Points on a hilly landscape, in no order, each with its height.
From any point a ball takes the steepest step (drop divided by distance) to one of its 2 nearest points. It stops when none of these is lower. Distance is the straight distance between rows; heights are no part of it.
j114 height 597: -6 -8 13 -62 31 -11 14 22 9 9 23 5 11 -3 -22 -9 14 -8 8 -34
j752 height 90: -8 2 7 -35 27 -10 4 16 -18 10 -37 26 19 -1 -27 -46 9 -4 31 47
j902 height 39: 15 13 -6 6 10 -36 -1 -19 -13 -11 9 -44 -53 -20 18 -7 11 3 -12 7
j268 height 181: 12 -16 -37 9 19 21 -4 -24 -7 0 -9 -13 -11 5 42 26 -11 0 -15 -26
j683 height 331: -1 0 49 -19 13 6 25 41 -1 -41 -24 19 2 -6 -6 14 36 -14 13 -8
j978 height 312: -6 -11 14 -20 24 -30 -19 9 3 2 -2 19 20 35 -15 11 41 -6 4 6
j168 height 270: 10 3 16 -24 -10 -50 14 33 12 -24 63 -5 11 -19 -10 -41 2 -19 12 -23
j606 height 565: -24 10 -4 38 -21 20 -1 -23 18 22 -2 -29 -24 -8 -5 -18 -2 3 15 33
j136 height 554: 1 -2 21 45 -27 11 37 -45 21 -8 40 -8 -4 9 -4 6 -22 -25 -12 -21
j915 height 446: -7 19 -20 6 4 28 6 -17 -1 17 -55 -30 21 -12 -6 -26 -31 -25 11 3
j438 height 305: -4 -12 -12 45 -2 19 6 6 5 14 20 -33 16 19 -12 11 -26 -30 13 -11
j586 height 154: -16 11 -3 13 -23 -1 11 30 14 -17 -19 4 -8 5 -38 -31 0 15 28 21
j178 height 378: -6 12 25 28 -7 12 -24 17 30 7 -59 3 7 -13 12 0 18 -6 -24 18
j160 height 464: -4 -9 -13 32 -29 38 -29 -5 -15 20 15 -7 -13 21 33 -6 -14 5 6 11
j926 height 406: -3 16 9 -7 -10 6 6 -9 -15 -9 -54 21 -26 -34 0 48 -9 29 -19 12
j190 height 663: 13 -1 -6 9 18 -42 2 -23 9 -19 35 1 -31 3 24 34 9 26 -34 -12
j337 height 174: -4 4 10 -2 14 0 14 -1 -46 -33 -44 -23 5 -26 9 -6 -7 -13 11 19
j585 height 528: -14 4 21 8 -29 -2 22 -54 -1 -1 16 -6 17 6 -15 14 -25 -25 -3 -20
j439 height 456: 15 -18 5 -31 -27 9 -2 6 -19 -11 60 40 51 30 -9 -11 14 -4 24 -14
j858 height 572: 7 -5 22 -15 -46 -5 -6 7 16 32 24 9 22 -6 -27 -27 2 -42 5 -22
j18 height 322: -1 -2 -9 25 1 35 21 -15 48 -12 10 -13 -10 3 22 -2 11 6 -16 -26
j119 height 436: 1 -27 -12 24 23 22 16 18 -8 -22 -4 -17 -9 6 34 -3 14 -15 17 -5
j620 height 151: 12 23 5 -22 9 -20 -8 0 -12 8 -15 -41 -3 -12 -10 -56 13 -28 2 3
j967 height 351: -5 7 44 -24 30 -7 15 19 1 -26 -59 27 30 -7 -15 -2 25 -16 1 21
j180 height 285: -1 0 -12 -17 40 -26 -2 0 0 -18 -14 -5 1 21 -4 20 23 10 -5 -6
j470 height 296: -2 -2 34 -46 0 1 35 41 -12 -23 -18 23 3 -40 -11 -38 -1 -19 24 -6
j988 height 737: -2 14 1 23 -37 27 -9 -26 29 20 40 9 22 40 -13 8 -25 6 -16 -26
j703 height 396: 22 -9 24 0 -16 -30 15 46 11 -42 37 27 3 13 0 -30 38 -32 28 -11
j181 height 688: 14 9 40 0 -19 2 11 13 -11 -25 59 -17 -24 3 6 -4 11 13 -10 -17
j325 height 391: 10 -22 15 -6 -15 10 -2 28 -40 -25 30 -2 27 -10 30 -36 20 -30 29 3
j709 height 366: -26 -12 -13 21 16 -48 6 -15 28 -22 -10 24 -19 -27 23 20 17 31 -5 35
j405 height 259: -28 24 -3 -14 19 -9 19 -27 18 -8 21 -21 -20 -18 -13 8 8 54 -7 22
j45 height 575: 18 -7 -16 46 -11 12 48 -51 3 -19 32 -2 -31 9 6 26 -27 -13 -4 -20
j294 height 394: 9 -19 30 -15 -8 16 -14 28 2 22 9 20 27 19 -10 12 41 -43 8 -18
j894 height 359: 7 -15 -3 19 1 -9 -7 19 -16 4 26 -28 32 16 -9 -10 2 -41 24 -1
j541 height 237: 18 14 17 2 -32 10 -21 34 -7 7 -3 -13 1 9 -15 -13 9 -13 -3 -11
j756 height 377: -1 -2 51 -30 9 -3 -3 40 -15 -12 -26 28 61 -25 -11 -17 32 -31 19 27
j803 height 172: -13 -11 44 -23 -11 -29 19 5 16 -7 45 24 -21 -8 -8 7 12 -4 -3 -22
j301 height 209: 17 -15 1 -16 25 -4 2 44 -7 -38 -4 0 7 2 23 14 13 -4 -9 -40
j53 height 398: 9 10 5 -6 -23 -30 -5 7 -2 -12 -52 16 -24 -34 -8 14 -21 8 -25 -8
j257 height 176: 26 -20 13 24 -8 -8 11 -10 20 -7 72 31 -9 44 8 -10 7 -18 -16 -31
j291 height 450: 9 19 -43 41 -9 -3 5 -44 41 8 -9 9 -17 4 14 52 4 19 -24 5
j558 height 569: -1 -20 -11 -12 -2 14 17 -18 -17 4 -51 18 -33 -20 15 -13 -3 -24 14 -1
j864 height 329: 14 3 -34 -1 -40 11 -33 22 0 -4 6 17 44 36 -7 -38 -2 2 13 -9
j578 height 611: -25 -13 -8 22 4 19 -7 16 24 50 -19 -19 5 -20 -15 -22 -24 -25 15 8
j998 height 477: -8 24 -38 7 15 22 -12 -5 21 35 -43 -26 -8 -39 8 14 -35 24 -23 6
j782 height 173: 6 -4 -28 -23 -1 -1 -26 -23 -33 -6 4 6 18 45 12 -18 9 4 14 2
j786 height 111: -24 8 -4 4 7 -3 -4 14 13 -19 -30 8 16 -1 -5 -29 10 33 15 39
j417 height 401: 5 -34 22 -12 -22 -5 16 22 -14 -25 47 41 33 2 8 2 2 -23 16 -24
j721 height 293: -11 17 -11 13 -7 -5 31 -25 24 0 27 -8 -60 -30 -7 23 5 49 -5 15
j351 height 438: 0 20 -8 29 -3 -4 -26 -45 23 7 -6 2 15 30 13 56 2 14 -38 -1
j917 height 140: -3 18 0 15 34 -4 29 -11 -14 -19 -41 -47 -16 -29 -6 0 11 -12 15 31
j210 height 381: 20 -2 5 -24 -10 -30 -25 61 -20 -1 51 -10 32 -12 -23 -37 23 -9 31 19
j462 height 709: 9 13 24 18 -24 -7 7 7 -19 -13 48 -19 37 37 -43 16 -6 -13 15 -1
j956 height 40: -19 5 7 -28 50 5 8 -3 -13 13 -56 26 7 -7 -20 -4 -3 27 14 60
j576 height 221: 18 -27 -5 -20 22 -14 4 39 -12 -19 50 4 -18 21 15 -19 26 -6 20 -23
j167 height 463: 12 17 -24 68 -22 13 -2 -59 44 21 20 -2 -18 7 24 39 -15 6 -36 3
j62 height 96: 14 25 6 -1 18 -21 5 -10 -14 -18 -22 -52 -28 -4 -13 -17 22 -18 5 9
j580 height 274: -7 -7 27 -33 38 -18 4 -6 1 49 -45 7 -24 -46 -8 3 -11 -18 -18 9
j797 height 403: -18 0 43 -34 38 -6 -12 13 -16 4 -18 4 63 -19 6 -15 20 -11 -2 35
j117 height 540: -11 -30 -23 -9 18 11 17 9 -33 11 -12 0 -20 -7 -13 11 -24 -6 35 -1
j318 height 63: 9 -13 25 -4 -11 -50 2 21 18 -13 44 18 3 -6 -3 13 -11 -8 -27 -37
j387 height 624: -15 -1 -2 29 17 -8 -3 12 22 15 -30 -40 13 -22 -1 -31 2 -30 7 20
j527 height 266: 15 -16 2 43 -10 8 6 2 -13 -27 49 12 55 38 3 16 -28 -18 -3 -17
j102 height 621: 9 -11 -20 45 -6 7 26 -14 23 -39 8 32 -36 0 25 44 7 29 -11 2
j698 height 360: -9 -10 5 -58 4 20 14 1 -2 21 -26 33 18 -22 -6 -36 -10 -9 5 -19
j732 height 577: -18 -22 -22 9 9 18 21 -53 17 9 -25 6 -20 -25 37 -2 1 -16 1 -2
j464 height 537: -6 5 17 -44 -19 -4 -5 -9 -3 25 26 9 42 0 -33 -32 13 -21 20 -6
j431 height 568: 13 -15 17 -57 12 -39 -7 48 -11 10 28 24 28 -14 -29 -2 17 -30 23 -15
j110 height 393: -2 10 29 -32 -21 30 2 11 -5 11 -40 19 41 -28 -9 -40 -10 -26 1 -1
j553 height 634: -7 -10 -24 12 14 1 28 -10 33 8 -11 10 -30 -8 -16 55 -9 11 -6 -19
j741 height 491: -20 17 2 -16 -18 16 -9 -27 -43 12 -1 -18 16 9 -18 5 -31 7 16 10
j747 height 59: 25 7 15 -53 12 16 -22 20 -36 27 -58 23 16 -7 -3 -23 0 -13 -9 1
j888 height 549: -7 -8 -23 -15 47 -1 24 7 -16 16 -39 -10 -38 -32 -8 -4 -12 7 24 26
j695 height 350: -10 -6 -14 41 -9 -27 8 -6 7 -39 -33 19 -6 -2 10 26 2 10 1 27
j483 height 255: 7 7 -19 25 -2 27 19 6 7 -20 -21 -35 9 2 -6 9 -20 -13 1 -25
j889 height 458: -4 13 -25 -23 22 44 -11 9 -7 26 -46 -14 29 5 -4 -29 -20 3 7 1
j443 height 223: -20 -18 37 32 -17 1 19 5 12 -27 60 5 42 1 8 -1 -3 -8 4 4
j632 height 476: 1 0 -14 46 -25 24 -16 -41 6 34 20 -6 -39 13 26 27 -12 8 -12 13
j446 height 268: 9 -20 -12 -1 7 -17 10 35 -15 -24 36 -1 -42 -1 9 -4 -4 23 11 -13
j663 height 407: 28 -20 16 17 -19 -21 -10 12 -7 5 51 5 34 22 -9 -3 7 -51 6 -15
j877 height 346: -1 -25 33 -30 -16 8 25 32 -23 -24 20 21 14 -30 13 -20 11 -31 29 -14
j163 height 426: 9 19 -5 32 -13 5 -25 -4 3 1 11 -10 -5 30 0 41 -7 32 -27 -1
j975 height 492: 2 31 -38 22 -21 9 -19 -24 -1 -11 -44 -2 11 14 -1 44 -36 25 -14 5
j475 height 749: -28 16 14 -7 -17 21 -12 -28 36 27 14 2 33 30 -20 6 4 10 -9 -8
j336 height 81: 5 25 15 -24 -18 17 -32 2 -30 22 -53 7 8 9 -13 -5 -8 0 -5 15
j108 height 109: 5 -2 16 -51 17 22 -19 5 -42 11 -25 18 38 18 2 8 18 -9 4 -3
j743 height 593: 14 -16 -22 70 12 22 35 -38 0 -23 53 -12 -7 27 24 11 -27 -7 2 -2
j26 height 520: 3 15 -21 10 -3 7 5 -5 5 -26 8 -4 -31 26 -6 3 14 50 4 13
j882 height 480: -16 -3 -2 -26 -2 14 -15 3 -40 24 8 -10 8 2 -10 -23 -13 11 30 26
j666 height 250: -5 20 -10 4 -7 -42 -20 -11 13 25 -26 -22 4 -1 -36 -9 -16 -11 -13 2
j993 height 422: 5 -5 21 -14 -11 -4 -32 39 -9 30 33 -10 29 -14 -10 -50 40 -28 29 33
j759 height 286: 3 -32 -9 0 -14 24 -7 -25 7 29 16 27 -12 25 25 8 -5 -21 -7 -36
j912 height 135: 21 -4 2 3 -30 -24 -9 21 5 -9 27 18 -10 8 -5 16 -31 20 -34 -40
j995 height 283: 22 21 -8 -8 -37 -8 -44 25 -9 3 22 -11 33 20 -7 -16 -9 12 -18 -18
j78 height 502: -3 -8 28 -42 -11 -4 0 -3 -25 -1 42 14 12 16 -8 -18 34 -7 21 -2
j724 height 555: 0 20 -25 -12 32 5 18 -18 9 19 -46 -8 -41 -38 -3 -2 7 28 -2 35
j269 height 417: 1 -25 8 -1 -1 43 5 22 -38 -15 -10 -4 10 0 30 -13 10 -25 27 0
j5 height 51: -11 0 1 -21 -2 13 -19 -15 1 17 19 -18 37 -7 23 -3 -23 4 -28 -37
j961 height 365: 5 -1 16 46 -28 -14 -13 3 13 -23 -38 2 -5 -11 23 8 3 -17 -19 3
j727 height 198: 6 33 -3 1 -15 13 -3 -37 -2 7 -24 -30 -17 -16 -1 23 -19 7 -25 -12
j777 height 36: -9 42 4 -14 -1 17 -41 -3 -14 25 -25 -27 38 25 -20 -6 -3 14 -5 25
j742 height 177: 32 -19 -14 62 -15 6 -2 -14 -1 -4 54 25 28 51 4 -8 -37 -29 -9 -16
j788 height 228: 13 0 18 -44 8 -40 -27 43 11 -7 39 6 33 -20 20 -44 42 -12 0 -6
j422 height 433: 5 30 2 5 -4 32 4 -8 25 4 -56 -20 4 5 -14 -27 10 -15 -3 -4
j8 height 335: -3 -29 13 -1 -17 39 1 7 10 11 12 20 24 16 18 3 5 -28 2 -36
j951 height 723: -5 28 15 32 -45 21 2 -17 7 -13 23 -16 36 31 -30 16 -27 7 -1 -3
j826 height 219: 8 40 -36 10 1 8 5 -66 -7 16 -30 -40 -23 -30 17 27 -2 8 -17 20
j158 height 216: -16 20 -3 -7 4 0 -2 -48 11 -9 7 -19 7 5 11 -12 12 28 -12 8
j384 height 679: 5 -3 33 22 -23 14 8 -14 -28 5 57 -27 -23 0 6 21 -19 0 -12 -12
j435 height 343: 22 -16 18 21 6 -5 20 38 16 -51 53 21 10 39 1 2 25 -9 9 -21
j482 height 493: -36 -20 18 -8 20 22 3 0 -19 28 -9 6 9 -2 -11 -4 7 -2 34 39
j115 height 455: -1 -11 -26 23 47 15 10 1 2 6 -28 -37 -12 12 0 23 18 -21 16 4
j122 height 318: 27 8 0 -30 -31 -25 -39 42 2 10 45 -2 51 -25 -6 -50 15 -15 2 -8
j815 height 217: 10 4 10 -38 -34 -26 -5 18 -42 -23 -8 17 5 -21 -9 -42 -5 -5 17 4
j368 height 451: 7 -25 -8 30 -26 3 -28 8 -24 -12 27 1 9 13 47 -35 -2 -3 3 13
j182 height 139: 3 2 9 -43 33 -31 -6 16 -23 -10 -30 8 17 -17 8 -59 17 -13 16 27
j296 height 227: -25 -14 -23 5 40 55 -5 6 0 37 -38 -2 4 -8 14 25 -15 12 15 21
j685 height 289: -6 -28 17 -5 14 -7 -28 32 -6 31 1 4 14 -13 17 18 -1 -18 -15 -11
j872 height 354: 10 15 -21 45 -23 53 14 -19 24 -4 12 -21 -26 -5 30 27 -22 18 -26 -23
j737 height 352: -8 -15 -35 38 -9 -15 8 -12 -34 -30 7 -7 -1 6 12 11 -34 18 20 24
j87 height 244: 12 -1 -23 5 -19 -17 12 -31 19 -15 -11 14 -44 7 15 -22 13 -3 -6 -17
j997 height 392: -15 -8 5 -32 28 8 -20 -16 8 15 -14 28 -15 13 23 10 36 31 -13 14
j536 height 317: -10 22 5 -42 7 -6 -3 0 7 12 -29 14 -6 -6 -32 5 -9 36 -14 -3
j960 height 180: -17 -16 19 -16 -8 -36 9 10 2 -7 43 3 -11 -21 7 -51 13 -12 24 8
j3 height 308: 3 7 21 11 22 -3 35 24 20 -56 -33 -8 -10 -8 3 15 26 -14 3 -9
j36 height 243: 18 -20 -15 -15 -31 0 -14 -17 -7 -9 11 44 -2 37 19 -11 -1 0 -11 -35
j194 height 206: -5 2 -37 6 21 53 2 -19 3 10 -42 -7 -13 -3 26 26 -2 11 0 1
j774 height 276: 46 -18 -4 40 6 -16 -1 26 8 -25 74 36 16 60 1 -10 7 -7 -11 -14
j385 height 643: -11 -2 13 1 25 -36 17 -1 35 11 0 -2 -33 -14 -24 37 13 -5 -10 -8
j47 height 529: 10 6 -3 -32 20 24 -7 27 7 25 -21 0 5 27 -33 -17 28 -11 17 -8
j56 height 278: -2 -7 0 13 -25 -2 1 2 44 -6 5 13 -22 -1 16 -32 13 0 -11 -20
j442 height 670: 15 -2 15 18 -4 -22 -5 -32 -9 10 59 -8 -40 21 8 32 -2 10 -28 -4
j247 height 559: -17 24 -22 12 6 24 1 -27 0 24 -25 -22 -29 -20 -7 5 -8 28 12 48
j175 height 336: -21 4 -20 54 -23 -4 -5 -25 -4 -26 -10 4 15 18 6 17 -11 19 13 41
j145 height 457: 2 2 6 -27 -2 11 -23 28 -37 33 18 -24 45 -2 -26 -36 10 -19 37 29
j278 height 619: -26 -8 -2 -43 30 -9 0 -4 26 20 20 5 10 -3 0 -6 4 25 -14 -22
j736 height 516: -2 4 -19 1 8 31 -5 14 -6 7 -19 -8 12 47 -27 -7 16 0 37 14
j428 height 261: -3 15 -24 -19 43 -15 13 -32 20 -11 -39 -7 1 -8 2 22 16 15 -17 -3
j637 height 654: -9 -14 6 21 42 -45 25 -6 27 -19 31 -3 -29 -9 7 50 13 6 -11 -3
j706 height 158: -3 14 14 -4 -15 -6 -19 -29 -6 -8 44 -15 26 19 15 -7 -4 15 -28 -10
j634 height 397: 7 -6 28 -8 -31 24 -41 27 -35 26 45 -13 50 -8 16 5 -7 -17 0 -4
j251 height 208: 2 1 -26 -3 -29 -3 -9 -41 -2 -8 -13 20 3 34 5 -26 -6 0 6 -6
j567 height 145: -12 -7 -18 -24 18 27 -23 -12 -28 3 -39 20 31 28 19 9 6 6 9 13
j820 height 759: -34 3 -4 27 -6 10 -9 -21 62 31 -12 5 12 3 -12 7 -4 3 -10 6
j126 height 142: -16 18 34 -31 -4 26 4 -9 -19 49 -25 -2 -23 -34 -24 -23 -19 4 3 31
j48 height 334: -11 0 -17 -40 0 16 16 -14 15 29 -46 39 -17 -10 -27 -16 -18 13 6 -7
j107 height 222: 21 20 3 5 -41 1 -20 -24 0 7 -3 -8 -34 1 10 10 -17 5 -40 -30
j535 height 543: 7 -7 17 -53 8 2 -13 68 -15 17 17 18 42 -15 -39 7 8 1 18 -6
j887 height 400: 6 5 11 -40 18 -3 -8 -13 -18 -2 -38 17 -31 -7 19 6 24 14 -14 4
j471 height 414: -4 12 16 21 -23 9 1 -14 -14 -19 -9 9 -15 0 6 53 -8 29 -16 11
j868 height 76: -20 15 5 -9 33 -11 -8 -2 32 11 -48 13 3 -6 -10 -18 21 21 -6 38
j640 height 294: 15 -17 4 34 1 -9 16 4 1 -39 26 18 24 22 10 37 -24 -2 -25 -33
j910 height 287: -10 7 4 -6 48 -7 31 9 27 -31 -54 15 0 -23 -7 36 15 9 -6 5
j285 height 486: 7 30 -48 45 -9 -5 -1 -17 5 0 -36 -25 -16 1 -20 35 -20 18 4 28
j665 height 337: 7 -10 27 -39 -1 23 -31 33 -15 43 21 -6 26 -19 11 -3 8 -18 -11 -26
j795 height 257: -10 2 17 -34 -20 7 8 25 -8 -13 -3 8 0 -38 5 -54 -5 11 9 2
j867 height 210: -5 11 -13 -8 10 -45 -9 -11 -5 7 -4 -37 3 -30 -3 -27 -22 -6 -14 -1
j945 height 383: 4 -15 -60 8 -3 -14 -4 -27 -17 15 -12 16 -36 -3 9 48 -36 26 0 3
j372 height 143: -5 -11 -36 1 6 -9 -17 -38 -5 7 0 -10 23 4 30 14 -35 3 -24 -23
j809 height 48: -39 -24 36 4 17 -6 14 15 6 -2 45 -17 33 -22 6 2 4 -8 11 7
j883 height 605: 27 4 -38 56 21 -18 19 -15 21 -32 46 -13 -32 25 10 6 -5 26 -13 3
j170 height 333: 8 16 -10 18 -6 -3 35 3 19 -26 22 -24 -32 -10 -15 18 -19 26 -11 -29
j604 height 252: -6 9 10 -24 25 -29 15 -27 8 14 -38 -5 -31 -68 5 21 -14 1 -31 -1
j311 height 299: -4 3 -11 13 16 -37 22 27 21 -34 29 -13 -44 -18 -7 4 -5 33 3 -2
j309 height 390: 7 -4 -24 -10 -10 -32 -13 -18 0 12 -27 21 -43 -19 8 25 -13 18 -26 -11
j806 height 614: 21 7 -55 45 9 -16 23 -20 38 -39 20 10 -39 5 29 25 12 43 -20 5
j112 height 214: -15 13 20 -41 30 13 29 -3 3 5 -19 -14 -17 -55 -2 3 -17 18 -18 -11
j288 height 627: 0 0 -40 18 4 6 31 -12 22 -24 -26 31 -32 -14 -1 57 7 36 0 3
j543 height 371: -8 15 -38 55 -3 41 -14 -23 22 4 6 -32 7 2 40 27 -27 24 -17 7
j479 height 542: -1 1 2 -26 26 21 19 10 16 17 -7 -11 -29 23 -38 17 23 -3 12 -21
j409 height 292: -28 -5 15 -26 21 5 -2 -29 8 55 -34 14 -2 -23 -15 28 -18 -2 -11 14
j856 height 487: -1 16 6 -27 -30 1 -30 19 -36 -2 21 -1 63 10 -20 -24 7 7 25 26
j474 height 473: -2 -17 -15 28 -5 3 -25 10 -5 15 -7 -3 -37 -4 29 4 3 10 -4 21
j992 height 253: 25 -12 -4 -9 19 -25 13 21 -13 -50 36 8 18 21 12 26 -12 6 -20 -49
j184 height 382: -20 -9 -9 5 10 -21 -14 -30 13 0 0 28 -11 15 17 35 20 34 -9 26
j313 height 256: -18 -18 -8 -9 26 30 -21 22 8 45 -20 -2 10 -9 10 17 -16 3 -10 -11
j106 height 444: 26 -7 0 5 -41 -34 7 2 -1 -25 35 13 2 29 -18 -48 17 -35 27 -5
j173 height 213: -14 -5 -22 -9 11 18 -28 -30 -3 34 16 -5 5 47 8 -11 19 6 15 11
j344 height 641: -19 -25 1 3 43 -49 -8 24 19 3 -2 -9 -11 -30 24 -13 14 -14 -3 12
j103 height 108: -4 -1 20 -17 7 -40 -4 -8 -4 -15 28 -18 -23 -18 28 -35 19 -1 -7 1
j509 height 238: 11 24 -49 -6 15 -1 18 -54 15 -11 -37 -2 -17 -31 26 33 5 25 -24 1
j148 height 288: -4 11 17 -28 -13 -42 -12 14 0 14 -3 6 9 -5 -41 3 -11 1 -9 -9
j376 height 196: 6 7 4 12 -37 25 15 12 -8 -12 -6 -7 -26 12 -23 -13 -3 -6 21 -6
j185 height 481: -2 21 -43 35 -1 16 -6 -8 19 27 -66 -6 -13 -29 1 37 -29 1 -7 15
j234 height 560: 5 -4 -6 -20 16 3 38 0 -16 -13 -31 -15 -49 -31 -3 -27 -5 -20 22 -9
j497 height 225: 15 7 -34 34 -26 20 18 -13 -3 -10 -23 -15 -30 12 -12 -1 -21 -10 16 -11
j922 height 342: 14 -5 -15 18 -19 3 -12 24 13 -14 47 19 25 54 -12 -14 6 15 7 -8
j292 height 182: 9 4 1 -31 15 -18 -6 31 -44 -31 -23 -8 20 -14 5 -24 -6 3 9 3
j179 height 353: 9 -22 18 15 0 -31 -13 -2 11 3 25 21 13 39 -3 23 19 -31 -9 -14
j582 height 513: 3 5 -38 4 8 5 -14 21 -6 -4 -39 6 -27 14 -10 7 0 39 11 20
j965 height 155: 14 -7 2 -28 24 -33 -21 41 -11 -16 15 -2 -1 10 17 -37 42 -8 11 2
j863 height 412: 10 13 17 -39 15 21 9 -6 -14 -20 -42 4 -2 2 18 -30 36 -14 -3 -10
j738 height 469: -6 26 -35 -27 46 27 -8 -8 6 33 -51 -23 9 -22 7 -18 -27 30 -12 17
j510 height 574: -4 3 0 49 -33 -1 15 -34 15 -10 21 -18 -33 4 8 -30 5 -13 11 20
j823 height 423: 12 34 22 -25 12 27 10 -16 3 -11 -78 10 1 -8 0 -21 15 -3 -13 10
j177 height 500: -5 5 -31 30 -16 8 -30 14 -10 6 -24 -13 17 10 3 10 -42 9 2 7
j242 height 432: -2 -13 21 3 -26 9 -44 32 -28 15 33 -9 22 -7 31 -22 7 7 2 19
j343 height 697: -1 8 33 6 -4 -8 15 6 -16 -26 40 -20 -4 21 -25 15 16 6 10 2
j919 height 526: -2 4 38 -18 11 6 -12 55 -13 4 -1 -2 34 3 -29 20 20 1 6 5
j85 height 483: -4 -18 21 13 -3 -21 -14 27 14 19 26 -1 -60 -12 9 4 16 8 -4 9
j377 height 105: 14 21 54 -58 9 27 -2 -5 -23 44 -39 16 1 -20 -15 -39 8 -16 -7 22
j186 height 525: -15 -39 3 -11 8 -8 37 -2 -17 -4 26 10 -16 -5 -14 12 -15 -19 28 -18
j506 height 508: 11 -1 -37 20 -10 25 -28 28 -6 11 -24 -5 -4 39 -4 2 -6 4 16 -2
j842 height 171: -8 25 0 -29 -3 28 12 -26 -14 24 -21 -25 -30 -37 -10 -8 -26 17 -6 -4
j656 height 35: 36 -10 -6 50 -7 -5 17 -34 9 -17 55 46 -11 54 -3 4 -20 -11 -23 -23
j131 height 175: 7 -7 -6 -6 -4 -11 -7 41 -3 -28 -7 13 0 -13 17 19 -20 26 -24 -28
j778 height 509: -23 1 34 -23 38 13 8 33 7 29 -16 -1 19 -19 -29 1 5 1 9 24
j581 height 507: -8 -10 9 -20 -15 -11 11 -28 -29 -4 15 6 -5 0 -8 10 -19 -3 3 -14
j302 height 254: -5 6 48 -18 -33 14 18 -7 18 3 10 12 -18 -7 -17 5 13 -8 -11 -27
j893 height 590: 15 -4 -9 57 -9 -21 8 -3 19 -14 41 -16 -16 28 -7 -14 -2 -8 2 4
j61 height 368: -1 -33 -32 37 2 -20 -17 -3 -24 6 21 11 -12 12 20 39 -40 12 -2 6
j24 height 304: -25 -9 24 59 -24 -3 10 -2 5 -26 25 -3 15 9 -9 24 -10 6 6 28
j575 height 303: -9 16 17 -7 -10 19 39 -8 25 -9 6 -5 -48 -22 -16 18 4 20 -7 -19
j450 height 598: -13 -15 -7 2 -25 2 -23 12 8 49 -11 5 23 -2 -19 -18 -19 -39 15 -4
j701 height 633: -7 -12 -4 38 27 -34 -22 12 19 14 -10 -37 -8 -7 14 -5 18 -22 -7 22

Call two points neighbours if one is among the 2 nearest of the other. Go from one point of each pair to the other, from neighbour to neighbour, staying as low as possible. Name the highest point that can't be avoided.
j809, j62: j960
j656, j318: j640
j956, j902: j292
j747, j777: j336

Where does a ball stop that starts at each point below?
j582: j175
j368: j5
j291: j175
j47: j175
